A landscape with many valleys, sampled at points; each row gives a point and its height.
A ball rolls from a point to whichever of its 6 nearest points has the largest drop for the distance, and stops where none of them is lower. Distance is the straight distance between rows; heights are no part of it.
K_598: [ -2   1  10  10 -20  -5  -8 -18 -22   9  -5 -27   9   3  22  -5   5  19
   6  -2  -3  -2   5  33]  (h 473)
K_104: [ -4   2  -3   2   4   0  14   0  11  14 -15   2   8  30  -8   2  -3  -7
   4   3 -23  16  -8  13]  (h 410)
K_302: [  7  10 -35  -2  20   7  12  29  15  21  -3 -16 -10 -35  -6  -3  -6  -8
 -19  -9 -14   8   2 -12]  (h 176)
K_991: [-13   7 -14   2   0   3  10  -4 -15  13 -16  -5  19  18   7   2 -20   1
  14  -3  -4  13 -19  23]  (h 325)
K_381: [-24  12   2  16 -11  15  12  34  46   4  -4   8 -10 -13 -27  -3  11 -18
 -28   8   4   7 -20 -35]  (h 328)
K_174: [  1  -3   5   4   2  19  10  21  31  13 -16  10   0  -4 -13  15  16 -19
 -28  -9   6  12  23 -32]  (h 313)
K_139: [-20   6  26  -4 -33 -20   0 -21   0   7 -14  -6   8  21   2  10  12   4
  12 -27 -11 -10   0  -1]  (h 430)
K_415: [ 27  -7  -3  11   1  15  10  23  24  20 -10   2   4 -14   9   8  12 -18
 -15 -17   4  10  29 -19]  (h 270)
K_494: [ 21 -13 -15   4  24  26   3  19 -13  -2   8  -2 -21   3  -5  -9   0  11
 -12  18 -11  20  15  19]  (h 447)
K_927: [ 17   6  -9   4 -10  23   0   7  11   8  -5 -21   0   0  -3  16  11 -10
  -6   7 -13  15  19   1]  (h 348)
K_116: [ 21  16  -8   5  31  24 -24   7  10  -2  10 -17   5 -17  23  22  -1  -8
  21 -12   1  -8  12 -28]  (h 382)
K_314: [ 20  14 -32   9   0  -8  24  29  33  40  -1  -2  -7 -37 -13   7 -14 -16
  -7 -24   4  -3 -10 -20]  (h 217)
K_176: [  1 -26   1  18   0   5 -20  -9  -5   7 -16 -10  12  -4  13   6 -14  11
   8  17  20   7  12  17]  (h 568)
K_126: [ -6   9   4  -8 -20   4  14  -1  24  13   0   5 -11  26 -26   6  -7   0
   5   2  -8 -11 -31 -23]  (h 298)
K_169: [  7  15   0 -16 -22  -4  -4  14  45 -13  -9   6 -22  14 -30 -10  22 -10
   6  23   5  -9 -38 -26]  (h 417)
K_418: [ -5 -10   9  -7   9 -22  18  -6 -25   1  -2  17   0  28 -11 -11 -12  -2
  -4 -11 -14   1  -2  21]  (h 361)
K_583: [ 22 -12  20  15  18  23 -13  -7   8  10 -24  -8  23 -12  17  30  -4  -3
   4 -11  17  -2  11 -27]  (h 359)
K_616: [ 12  -7  -9   3  13  12  20   6  -7  10  13   0  -4   8  -8   4  -2   7
  -4   0 -35   5   7  13]  (h 455)
K_347: [ 16  11 -30   1  13  12  17  24  21  33  -4  -5   2 -17  -1  11   3 -10
 -12 -17 -13   9   8 -18]  (h 201)
K_346: [-17   6  19 -32 -31 -20  10 -17   8   2 -11   0  -2  27 -19  17  17  -8
   3   8  17 -19  -8 -14]  (h 303)
K_309: [-3 -2  1 -1 -4 -7  5 -4 -6 14 -7 -9 18 17 10 -2  3 -3  3  5 -6 25  3 36]  (h 420)
K_976: [ -3  -7  -6 -11  26  -3  20   8 -12  -3  10  11  -9  21 -13   3 -11   8
 -10  -4 -24  17 -11  17]  (h 448)
K_565: [ 19 -11   1   4  -6  31  -4  18  20   8   4 -17   5 -22   0  11  17 -17
 -15  12   0   5  33 -11]  (h 339)
K_674: [-13   1  11  -8  13 -32   6  -6 -31  -6   4  30  31  -4  -4 -30  -9 -18
  -4 -19 -10 -12  -7  12]  (h 351)
K_550: [  5  10 -21 -17  38  25  -6  22   5   9   0  -3  -7 -16   0  -6  -9   0
  -6  -4 -14  23  15   1]  (h 244)
K_58: [ -6   0  10 -20 -12 -25  25  -8   2  -8  -6  30  -3  28 -20  -4  14 -18
   5   6   5 -21   9  -7]  (h 239)
K_887: [ -1 -18  13  -3  -2  -7  21   9 -11  -1  -3  10   6  28 -14  -1   2  -3
  -5   2 -16   8  16  16]  (h 442)
K_910: [  7  20  -3  10   6  10  13  29  31   7 -13   2   3 -23   2   9  -5 -21
 -15 -30   3   0  -7 -35]  (h 249)
K_509: [ 19   8  10  10  20  23 -19  -9   5   8 -13 -18  14 -10  11  26  -2  -4
   9 -15   3  -5  13 -33]  (h 390)
K_237: [-13   4  14 -27 -23  -4  15   4  25 -22   5  13 -10  22 -23  15  28   5
 -14  19  28   5  -1 -32]  (h 403)
K_189: [ 18  25  15   5   5  11   5  24  28   9   7  -9 -13 -17  21  25   4  -9
  -2 -39  -4  -6   9 -38]  (h 281)
K_408: [  9  -6  -6 -20  11 -11   2  -4 -41   2  11   3  -9   5  23 -21  -9  11
  -3  13  -1  17 -20  34]  (h 432)
K_348: [-42 -25 -26 -13   4 -24 -24  -2 -20 -13  13   8 -27   2  36  -6  -5  26
   0  17  32   6 -33  18]  (h 524)
K_655: [ -6  -9  10  17 -27 -12 -11 -22 -20 -14  -1  -1  17 -25   9 -19 -12  31
   5 -13  19 -30   2  20]  (h 398)
K_153: [-23   8 -31   8   5  -2 -51  -7 -25  -4   7 -28  -2  -8  33  -5 -17  17
  26   1  18  -2 -17  15]  (h 476)
K_768: [ 15 -23   9  11  18  -9  -7 -15 -45 -14  14   7 -11  -1  14 -18   1   0
   4  10  13  -2  15  31]  (h 405)
K_177: [  1   6  18   8  -8  -3 -18 -20   5  17 -19 -16  11   8   9  27   7   5
  13  -4   1   6  10 -11]  (h 408)
K_396: [-10  12   2  -4  12 -29   4 -22 -22  -1  15  29  33  -3 -10 -15 -12 -27
  -6 -11 -29  -5  -4  12]  (h 334)
K_56: [  5  11  24  -1  -9   0  -7 -14  28  19 -30  -4   0  10  -2  44  15   1
   7 -11  13   8   0 -36]  (h 378)
K_718: [  8   0 -13 -12  44  20   8  14   1  20 -17  13  -4   2  -5  -2  -9   7
  -9  -6  -9  30  12   1]  (h 350)
K_851: [ 12 -17  14  12   0 -13  -3 -18 -32 -17  22  14   9 -12   2 -15   6 -25
   3   4  -9 -13  18  20]  (h 386)
K_128: [ -5  -8  -1  -5  27 -25 -12 -17 -47 -25  34  24 -15 -13  29 -29 -14   4
  -1  16  28   0 -10  24]  (h 384)
K_666: [  1  -1   0  -8  22 -18  17  -7 -20  -7  13  26  18  11 -22 -16 -11 -21
  -2 -13 -20 -11  -5  17]  (h 338)
K_413: [ -4 -16 -26  -4  13   2 -22  -3 -15   1  16 -12 -17   2  23 -14  -9  -2
  14  37  16  12 -13  21]  (h 465)
K_351: [-19   2  11  -7 -18   5  19   9  34  -4 -10  18  -2  25 -35   3  16 -19
 -12  15   7   6 -21 -26]  (h 388)
K_645: [ -3   2  23   0 -15  23   3 -22  -2 -19  -5 -14  13  10  -4   4  -7  -2
   5  -8  -9  -9  12   5]  (h 369)
K_482: [ 34  -5 -16   1  17  15  -1  39  14   7  -2 -11   2 -33  17   7   4 -11
 -13 -11   5   2  31 -13]  (h 327)
K_760: [ -6   9  11 -14 -17 -20   4 -13  -2   1   5  31   2  22 -19  -6  -4 -23
  13  -4   3 -37 -24 -11]  (h 142)
K_615: [ 15   5 -11   7  -2   4  -8  -8 -15   7   3 -18   6   2  19   8   2   3
  12   3 -20  17  -5  31]  (h 376)
K_580: [  3   9 -16  14  23  13  22  28  22  23  -2   6 -18  -5 -20 -12 -10 -13
 -32   2 -19  17  10  -9]  (h 212)
K_584: [  0   9 -14  -9   3  -3  -9  -9 -32 -12  16  -9   6   1  34 -18  -6  10
   6   0  -4   7 -21  45]  (h 435)
K_317: [ -2 -14   8  20   4  12 -32 -13   4   5 -16 -16   8 -16  18  18 -14  19
  21  15  24 -15  14  -7]  (h 607)
K_949: [  3   1 -10   8  12  10  16  31  29  25 -16  15  -6   0 -21  -1  -9 -15
 -22   0  -4  15 -11 -26]  (h 306)
K_401: [ -9   1   7  -2   0 -11  15  -9 -24 -10  -3  12  18   9   2 -14 -20 -12
   3 -16 -20   5 -12  24]  (h 291)
K_421: [ 10  28 -23  -4   8  18   4 -10   5   8  -2 -18  -1  12   3  13 -14  -2
  18 -16 -29  16 -13   6]  (h 159)
K_379: [ -8   0  20   2   4   6  17 -22 -13 -12  -5   6   6  15  -6  -8 -22   5
   4  -9  -8   4  -6  11]  (h 294)
K_958: [  3  13  15   7 -23 -14  -7 -24 -26 -11   3  -9   8   5  23 -12   8  -5
   8 -20 -16 -11   1  13]  (h 425)
K_205: [ 11  -7   5  -5   1 -10  18  -9 -21  -3   4   5  -4   8   4   4  -2 -15
   3   5 -19  12   5  30]  (h 450)
K_737: [  1  22 -19  -3 -34 -14  13  15  39  20   6  -5 -26  -1 -25  11  26   6
   1   7 -12  -9 -16 -31]  (h 395)
K_334: [  6  -5  10  14 -23 -23 -16 -16 -35  -6  10 -17  11 -10  27 -20  17   1
   1 -13   7  -9  -4  26]  (h 477)
K_146: [ -4  -4  10   4  35  33   5  12   6   3 -23  12   7   2 -11  10 -18   0
 -20   0   8  16  -1 -17]  (h 322)
K_496: [ 22   6 -31 -15  19  13  11   0   2   8   8 -17  -6 -11   8   2  -5  -4
   1   8 -26  24 -15  24]  (h 267)
K_567: [ 15  14  -9   2  12  20 -16  -1   5  11 -10 -28  11   7   8  20   0  -3
  15 -12  -7   9   8   2]  (h 256)
K_936: [  7  13   7 -15 -16  -9  18  16  27 -12  -2  21 -18  13 -32  -8  10  -6
 -12  31   6 -19 -30 -18]  (h 371)
K_736: [ 27  -2  -5  12  21  22  -9  14   5   2  -1 -14   9  -4  30  23   9  -5
   9 -14  12 -12  23 -19]  (h 349)
K_751: [-25  14  37 -10 -28 -32  -4 -13  -5  -9 -15   9  27  -5   0 -15   9  22
   6 -44   7 -20   2   1]  (h 461)
K_331: [-14  10   2   0   1   8 -13 -12 -28 -11  -9 -16  10  -7  19 -16 -27  24
  14  -7  17   2 -21  33]  (h 346)
K_635: [ -5  26   9 -23 -21 -14   3  -4  17  -8   0   3 -13  35 -15   7  15   1
  25  13  15 -20 -24 -24]  (h 200)
K_731: [-11  -6   6 -22 -38 -21  19  -8  20   4  -4   2  -3  25 -19  26  30  -2
   0   8   5  -7  10 -15]  (h 380)
K_571: [ 12   5 -15  -6  12 -10  27 -10 -23 -14  20  10   2  -6  -8  -3  -6  -9
   0  -8 -37  -4  -1  24]  (h 385)
K_874: [  0   2  14 -10 -26  -1  18 -11  10 -10   4   4   8  15 -14   4  12 -18
   2 -13 -17  -5   2  -7]  (h 286)
K_669: [ -4  34  22  -5 -10   2 -15  -9  30   4  -5  -5 -14   1 -10  38  28  -1
  -4  -7   2  18  14 -52]  (h 438)
K_136: [  5  -1  14  12  39 -36 -12 -19 -52   9  26  20 -13  -8  18 -32  -4  18
 -10   0  23   3   3  29]  (h 475)
K_952: [ 24   9  20  10   7  24 -31  15  26 -12   2 -12   1 -14  22  21   6  -3
  -6 -10   9 -12  25 -52]  (h 379)
K_690: [ 19  -1  -9 -16 -28 -15  28  11  23   7  10  15 -11   9 -31  -1  28  -7
   6   8  -9 -30 -13 -20]  (h 299)
K_367: [ -6  -8   4  -8  -8   8  18  18  17   6  -6  21 -14  19 -30   8   8  -7
 -18  10 -17   0   3  -4]  (h 436)
K_858: [  1 -19 -10   2  24  -5 -12  -7 -16   8  -2  -7  -7  -4  20  -7 -14  23
   4  29  19  21   5  22]  (h 488)
K_727: [  3   8  -3  -9 -19 -14  15 -14   1  -3  11   0   9  13  -9   3  -5 -13
  19 -26 -24 -14 -12   9]  (h 182)
K_740: [ -7  -5  -4  17 -13 -22  -8  -9 -47 -11  15   4   6 -20  20 -28  -7   9
   5  -2  17 -10  -9  34]  (h 433)
K_608: [  3  -6 -18  -8   3  -3  31  13  -6   1  21  -3 -17   0 -28  -9   1  -9
 -16  -9 -39  -9  -1   2]  (h 423)
K_97: [ -3  -8   7  -7  10 -52  15  15 -19  13   4  33  22  14  -1 -10 -17  -9
  -4 -20  -6 -18 -11  27]  (h 356)
K_707: [  3  -9  29 -18 -18  -2  16 -18 -10 -30   6  11  11  -4  -4   3  16 -18
  -8   4 -17 -12  31   9]  (h 374)
K_539: [ -1   8   8   3 -20 -29   1  -9 -28  10   7   2  26  -2  13 -21  12 -10
  18 -25  -8 -11  -2  31]  (h 377)
K_19: [  1   9   8 -16 -35   8  16  -8  20 -15   4 -14  -7  14 -18  19  28  -8
 -10   1   3   3  21 -13]  (h 399)
K_912: [ 10   3   7   2  -9  28  -9   5  26  -3  -1 -24   2 -10  -2  15   8  -8
 -17   3 -12   1  31 -22]  (h 393)
K_633: [ -5  -9  -8  13 -18  -7 -23  -8 -33   2  -2 -12  12 -15  26 -15   8  32
   1   0  25  12 -14  36]  (h 560)
K_599: [-56 -29 -30 -10  13 -22 -13   1 -16 -27  18  -4 -10  -8  31   2  -8  11
   2  10  29  -6 -20  18]  (h 400)
K_661: [  0   1 -10   3   6  25   8  27   9  -4   1  -8  -6  -9 -15   0 -12  -2
 -31   4 -17   3  17   0]  (h 228)
K_113: [ 16 -11 -36  -1  36  17 -24  22  10   0  15  -7 -14 -18  16  -6   2  -1
  -4  33   5  -3  17   9]  (h 546)
K_70: [ 14 -11 -26   0  15  25  -9   1  -8 -10  13 -17  -7  -4  15  -1 -11  -1
  10  28  -7   8   2  12]  (h 502)
K_10: [ -6  -4   1 -12 -30 -13  35  21  32 -15  21  11 -29 -11 -37  -2  17  -6
 -21   0 -17 -16  12 -20]  (h 427)
K_140: [ 16   1  -2   1  19  22  -3  -1   1  22 -24   3  17  -3  12  16 -10  -3
   7  -8   6  13  11 -11]  (h 336)
K_8: [ -6  -1   4  -8  27  -7 -10 -10 -35 -15  11  15 -12  -3  13 -20 -31  24
  13   6   7  21  -3  43]  (h 495)
K_656: [-15   2 -17 -11  22  24 -18  -7 -15  -9  -3  -4   9  -1   9  -4 -27  11
  17  11   9  16  -6  20]  (h 319)
K_775: [  4 -34  -2  23  20  25 -20   2  14  -9  -9 -17   9 -16  -3  16 -15   8
  -2  16  27 -14  24 -24]  (h 643)
K_454: [-10 -21 -32  -1  26  12 -27  -6  -5 -23   1 -11  -9 -13  19   6 -25  10
  25  30  23   6  -3   6]  (h 167)
K_622: [  1   8   3   0   2  46   4  -1  11 -15  -9 -11   6   3  -2  16  -5  -3
  -8  -4 -19  11  -1 -12]  (h 337)
K_691: [  8 -21  -9   3   0  -9 -10  -5 -44 -14  20  -4  -5 -11  17 -11  -6  -1
   5  10   4   8  -5  28]  (h 293)
K_960: [  6  -4   7  -8 -16   1  25 -10   3  -6   5  -1   9   2  -5  -3  17 -16
   8 -10 -26  -7  22   1]  (h 300)
K_523: [ 12  16  -5  10  10   3  23  27  25   0  -4  13  -5 -15  -8   6   9 -16
  -1 -27  24   4 -19 -47]  (h 283)
K_280: [-36 -15 -24  14  -7 -13 -23 -10 -15 -22  17 -21  -4 -16  23  -2 -10  16
  20   3  29  -8 -22  24]  (h 324)
K_586: [ 24  -2 -18   4  -7  -2  15  16  31  37 -12  15  -1   7 -24  -5   7  12
  -5  18  -3  -1 -25 -16]  (h 330)
K_652: [-27 -17 -15   3  16 -22 -15 -12 -35 -29  22   2  -7 -12  15 -12 -26  21
  15   5  24  -1 -10  21]  (h 261)
K_700: [ 18  -6  -9 -20 -24  -7  28  26  16   3   2  22 -31   3 -39 -17  15   8
 -15  24 -11 -22 -15 -19]  (h 372)
K_654: [ -7  18   6  14   9  14 -20 -15 -14  10 -14 -20  14   6  24  12 -12  20
  20  -9  -3  -2  -5   5]  (h 429)
K_538: [  0  21   3 -14 -31 -14  -3  -8  30  14   1 -10 -17  12 -14  24  36   6
   3  -7 -25  -3   9 -34]  (h 424)
K_133: [ 31   3  29  11   4  20  -4  10  16 -13   0 -11   3 -17  19  29   5  -3
  -5 -25  28  -7  25 -37]  (h 344)
K_240: [  1  -2  -3  -2 -12  -7  26  37  26  16  -2  12 -28   1 -31  -6  10 -11
 -24   7 -11  10   9 -16]  (h 341)
K_865: [ -7  22  12 -16 -18 -19   4 -20   8  -6   8  16  -2  26  -6   5  -1 -10
  23 -18 -11 -36 -23 -14]  (h 87)
K_173: [ -2  -5   1   9  20 -27 -18  -6 -44   0  23  27   7 -17  23 -29  -3  -3
 -15  11  10  -2  -6  17]  (h 449)
K_224: [ 15  -3  -2 -19 -19 -27  12   6  16  14   5  26   3  22 -27 -14  -1 -16
  19  14 -17 -39 -21   7]  (h 213)
K_758: [  6  18   3   3  -7   8   2   0  32  24  -8   3   3   4  -3  23  21  -7
   4 -11 -15   0  -5 -35]  (h 333)
K_79: [  7   6   6 -15 -31   9   6   3  30   8  -2 -14  -9   8 -16  20  28  -5
 -11  -1 -15   9  26 -14]  (h 457)
K_67: [ 12   0   5  15 -10  16 -22  -5   6  16  -1 -27   2  -1  17  14   8   8
  11  -2 -14   3  15   2]  (h 340)
K_244: [  6 -16  27   8   2  29 -12  13  24  -2 -14  -1   5  -8  -7  15   0  -8
 -33   8  10  20  32 -30]  (h 383)
K_407: [ -8 -31   6  23   6  11 -18 -12 -15 -14  -7  -7  -6 -11  -1   0 -25  22
   4  30  16  -8  14  11]  (h 552)
K_233: [ -5 -13  -5  -8  25  10  -2  -9 -24 -18   4   4 -19   2   6 -16 -26  19
   7  18   8  20   1  23]  (h 421)
K_551: [ 26  15  -4 -23 -37  -3  10   9  32  15  -8   5 -24  16 -23  -7  28  11
   3  26   1 -21 -15 -22]  (h 357)
K_662: [-26   2   3  -5  16   4   8 -18 -28  -9  -6   7  20  10   4 -20 -33  13
   0  -7   1   6  -8  26]  (h 205)
K_885: [ 10 -16  14  -1  -1   8  21   6 -13 -15   4   6  -6  15 -10  -6  11   3
  -4   1 -19  14  33  16]  (h 412)
K_465: [ -1  -5  -7  13  44  16   6  12  11  11  -4  -5 -22   2 -13  -6  -4   9
 -29   6  -9  35  17   7]  (h 370)
K_614: [  3   9 -24   5  -3  10  14   8  35  25   4  -4 -13  -2 -19  -3   5  -3
   3  -9 -15  -3 -20 -24]  (h 292)
K_17: [  0   7  -4  10 -12  14   9  24  39  18  -2   3  -5  -7 -23   0  16 -22
 -18  -6 -16  10  -6 -27]  (h 216)
K_561: [-16   3   6  15 -23  -8  -7 -22 -33 -16  -4 -17  25  -5  20 -21   1  28
   8 -28   7 -15  -9  24]  (h 472)
K_461: [  7  20  -6  -5 -25  -3   3   5  49  10   7  -5 -37 -11 -30  -3  30  12
  -1  18  -1 -22 -30 -47]  (h 431)
K_853: [-15 -34 -29   6   5  -8 -12  -3 -25 -19  24  -5 -18  -3  16  12  -7  -6
  10  19  19  -8 -10  26]  (h 53)
K_429: [ 11  36   4 -13 -15 -16 -18  16  38   2  -6  -9 -19  10 -15   8  38   8
   1  33  20  -2 -17 -43]  (h 428)
K_594: [ 18  21  14  -6 -23  -1   1   9  40   4  -3   3 -28   8 -24  -2  25   8
   4  25   8 -17 -31 -30]  (h 389)
K_315: [ -7 -13  24  21  12 -39 -17  -8 -32  -5  -1  24  19 -26  -2 -32  13  14
 -18   2  12 -14  15  10]  (h 513)
K_507: [  3  17   5   8   4  18   3   2  32  16  -8   8   5   0   0  19  17 -18
  -1 -19   5   3 -12 -41]  (h 295)
K_43: [-17  27  15 -12 -22 -14   8 -17  10  -6  -1   0 -19  25 -14  25  24   1
  10  -1  -7  -4  -6 -31]  (h 326)
K_29: [-10   1  13  -1  -8 -25   6  -7 -31  -5   4  12  23   4   7 -14  -4 -13
   4 -16  -8 -11   4  26]  (h 353)
K_881: [-10  -7  21   5   2 -19   5  -9 -35 -15  -5   8  20 -12   8 -25 -13  19
  -5 -12  18 -10  -3  29]  (h 323)
K_636: [  9  13 -12  -2 -10 -40  10  -6 -11   8  13  15  20   4  -2 -12   0 -26
  18 -21 -14 -24 -14  23]  (h 275)
K_318: [ -7   6   7   8   7  14  11   4  12  12 -23   3   7  10 -12  20   1 -13
  -8  -1 -12  17   8  -3]  (h 418)
K_74: [ 14  12  22   2   0  -1   7  19  40  -2  -6   4 -10  -5   6  32  23 -15
   1 -34  25   5   3 -47]  (h 309)
K_480: [ -9 -17  -5  19   2   4 -23 -11 -21   4 -19 -13   7 -14  23  -7 -23  34
   4  14  26   2  -7  26]  (h 486)
K_221: [ -5  -7  -1  25 -20 -18 -21 -22 -29 -17  10  -2  18 -33  16 -21   0  21
   8  -8  19 -35   3  19]  (h 437)
K_513: [-14 -17  -1  11  -3   3 -11 -12 -24 -23  -1 -11   2  -2   6  -9 -20  24
   9  11  17   3   0  28]  (h 474)
K_261: [ -5   9  -9   3 -11   6  24   4  32  -4   4   8  -7   7 -21  15   5  -1
   1  -4 -26   0 -23 -21]  (h 352)
K_239: [  5   6   8  15   1  25 -27  -8   7   5  -1 -30   4  -7  14  14  -4   5
  15  -1  -7  -2  13  -4]  (h 343)
K_602: [  1 -15   4  20   3 -27 -26 -10 -37   1   3  26  25 -35  20 -36  18  -2
 -12   1  11  -8  -1  21]  (h 493)
K_941: [ -5   7   0 -10 -16  -6  22   5  28 -26  10  27 -11  13 -37  -4  12 -17
 -11   9  -3 -10  -9 -23]  (h 366)
K_118: [  4  -1   2 -17 -17 -11  26   4  17  -8   4  16 -14  17 -26 -11   9 -15
  -2   8 -17 -32 -21  -9]  (h 288)
K_337: [ 22  -6  12   6  11  32 -11  23  18 -18   0 -16  -2 -21  15  10  -6 -11
 -22  -7  26 -10  28 -44]  (h 375)
K_108: [  9  13   0   9  10  34  -9  -2  16   8  -6 -14  16   4   9  19  -6  -3
   6  -2 -20   9   6  -2]  (h 321)
K_359: [ -7  -9  43 -12 -18  -5  11 -27  -4 -24 -18  11   4  -5  -9   8  -4  10
  -8   6   8  -9  17  -2]  (h 416)
K_733: [-10  -7 -19 -16   9   5 -28  -5 -16  -9   3  -8   1  -7  23 -13 -23  12
  19  26  21  10 -19  23]  (h 358)
K_883: [ -5  15  11  10  -3  13   1  -8  24  15 -26   0   8  22 -10  26   0  -5
   4 -12   1  -2 -10 -15]  (h 354)
K_485: [-14   1  35  -4 -31  -4   1 -18  -2   2 -22  -5  21   5   0  -3   0  24
   4 -20   8 -10   3   9]  (h 426)
K_230: [ -6  28  -7   7   1  13   6   3  36  11  -7  -6  -5   2 -15   8   2 -12
   9 -10 -14   0 -19 -25]  (h 332)
K_457: [-11 -11  31 -11 -23   6   8 -20  12  -6 -20  -9   9  15  -2  19   4   2
   2   2  -2   1  18  -3]  (h 397)
K_402: [  8  -1  14  -4 -18   0  -1  -7  14  16  -4 -21   3  14   9  29  18   0
   9  -6 -10   5  26 -11]  (h 414)
K_526: [-10 -12  -9  30   6 -20 -33 -23 -38 -11  15  16  17 -35  16 -28   7  -1
 -11  -3  23 -11  -4  14]  (h 487)
K_441: [-17 -31 -12  15  26 -16 -15 -11 -21 -15  -2  -8 -20  -3  16   1  -9  22
  16  30  31  11   5  24]  (h 419)
K_453: [ -1 -11  -4  -7 -21  -8  24  13  22   8 -11   6  -1  25 -21   5  10 -14
  -9   5 -13   4  17  -2]  (h 391)
K_997: [-26 -12 -32   7 -11 -13 -36  -3 -18  -5  18 -22  -6  -4  31   0  -4  18
   9   6  32   5 -27  19]  (h 439)
K_499: [-17  23  29  -6 -29 -23  -6 -20  -4  -8  -2 -15 -11  26  -2  16  18   7
  12 -11 -19 -10  10 -26]  (h 411)
K_785: [-10  18   9  10  22  28   5  31  21   4  -1  -1  -6 -29  -6  -1 -19 -16
 -30 -15   1  16   5 -28]  (h 194)
K_469: [-13 -17 -27  -7  32   4 -20  -3 -21 -20  15   6 -28   2  14 -11 -12  15
  13  42  21  16  -1  16]  (h 387)
K_495: [  4  12 -16  -3  24  32   2  11  14   3  -2 -10   5 -10  -1   7 -13  -7
  -7  -7 -11   9   5 -19]  (h 264)
K_484: [-12 -13 -11  28  -1  -8 -36  -5 -18  -3  -6 -28  -4 -14  21  -8  -9  38
  22   7  24  -1  -5  25]  (h 505)
K_235: [  1  -9   7   0   0 -34   4   2 -42   4  -1   7  16   1   5 -23  -5   6
   1 -25   2   9  -5  38]  (h 434)
K_327: [  3 -17  -3   1   0  20   3  -3  -2  -7 -10 -10   2   9  -9   0  -1   4
 -11  11  -9  11  16  11]  (h 373)
K_629: [ 20 -12  -9  19  23  21  -7  26   0   5   6  -7 -10 -14  -3 -10  -4  -7
 -24  18   3  15  32  -6]  (h 347)
K_542: [ -4  -1  26   3  13 -22   1 -22 -26  -2   0  19  25 -12  -5 -28  -5 -12
  -8 -14  -4 -15   8  22]  (h 355)
K_490: [  1 -33 -21  13  25   5 -24   1 -24  -3   5  -5 -12  -5  15   6  -1   9
   9  38  24  12   8  15]  (h 329)
K_297: [-16  20  19   3 -17  -8   0 -14 -16  -6  -1  -6  19  13   9  -8 -10   3
   6 -34 -11  -8  -7  14]  (h 364)
K_131: [  3  -6 -19  -1   6  12 -13  -6 -17   4   2 -12   7  -7  11  -7 -19   7
  20  19   3  15   2  17]  (h 422)
K_218: [ -8  -6 -23  -3  -7 -10 -33  -7 -19   6  15  -7  -9  -1  41  -8  -4  11
  18  18  27  22 -29  24]  (h 471)
K_378: [ -8  11 -18   2 -29  10  29  16  36   4   5  10 -20 -11 -36  -1   5 -13
 -13   0 -17 -10 -13 -20]  (h 331)
K_16: [ 31   6  19   1   7  19   3  19   9  10  -6  -7   6 -11  23  20  15  -2
   2 -21   6  -5  25 -24]  (h 314)
K_916: [-12 -13  16 -19 -20   7  18  -4  18 -18  -4  -1  -3  12 -25  15  19  -6
 -22   8   5  14  26 -17]  (h 456)
K_53: [-28  -7  29   0  31 -45 -19  -2 -23  12   5  46  27  15 -32 -28 -17 -10
  -5 -17  -2 -15  -4   6]  (h 368)
K_725: [-12 -16 -13 -22  26   1 -20  -7 -21 -19  30  10 -29  -4  23 -20 -15  14
   8  32  12  24 -30  29]  (h 503)
K_259: [ 17  -4 -14  -7  24  11  -1  12  -1  17  -8  -2  11  -1   9   2  -4   0
  -5  22  -7  24  12   9]  (h 381)
K_630: [  0  11  -1   2  12  14 -14 -18  -8  21 -20  -9  31   2  18  13 -25  17
  15 -17   9  10   0   0]  (h 396)
K_198: [  9  -9   2  -8  15 -24  33   4   0 -11  12  30   2  16 -25 -14  10 -21
  -2  -6 -27 -17  11  11]  (h 342)
K_720: [ -8   7 -20   9  26  21   5  36  19  18  -4  -1 -17 -25  -9 -13 -12  -8
 -32 -10 -14   7  15 -15]  (h 118)
K_754: [ -9  -4 -21  -9   0  14  -5 -11 -27 -20  14 -16   0  -1  22 -12 -16   1
  17   8   9   6  -9  26]  (h 407)
K_129: [-17   1  18  -7 -11 -10  21  -8 -12   4 -18  10  19  27 -14  -9 -26   3
   1 -14  -1   2 -11  13]  (h 305)

For each start below, name the point where the ball stops.
K_337 -> K_720
K_169 -> K_865
K_594 -> K_865
K_952 -> K_720
K_583 -> K_720
K_912 -> K_720
K_916 -> K_865

Call two points neighbours if one is among the 6 nearest of the other. Go from one point of each pair to the other, from neighbour to neighbour, staying as low as possible. Name the highest point that can't be avoided.
K_865 and K_421 -> K_126
K_662 and K_865 -> K_401
K_454 and K_853 -> K_490
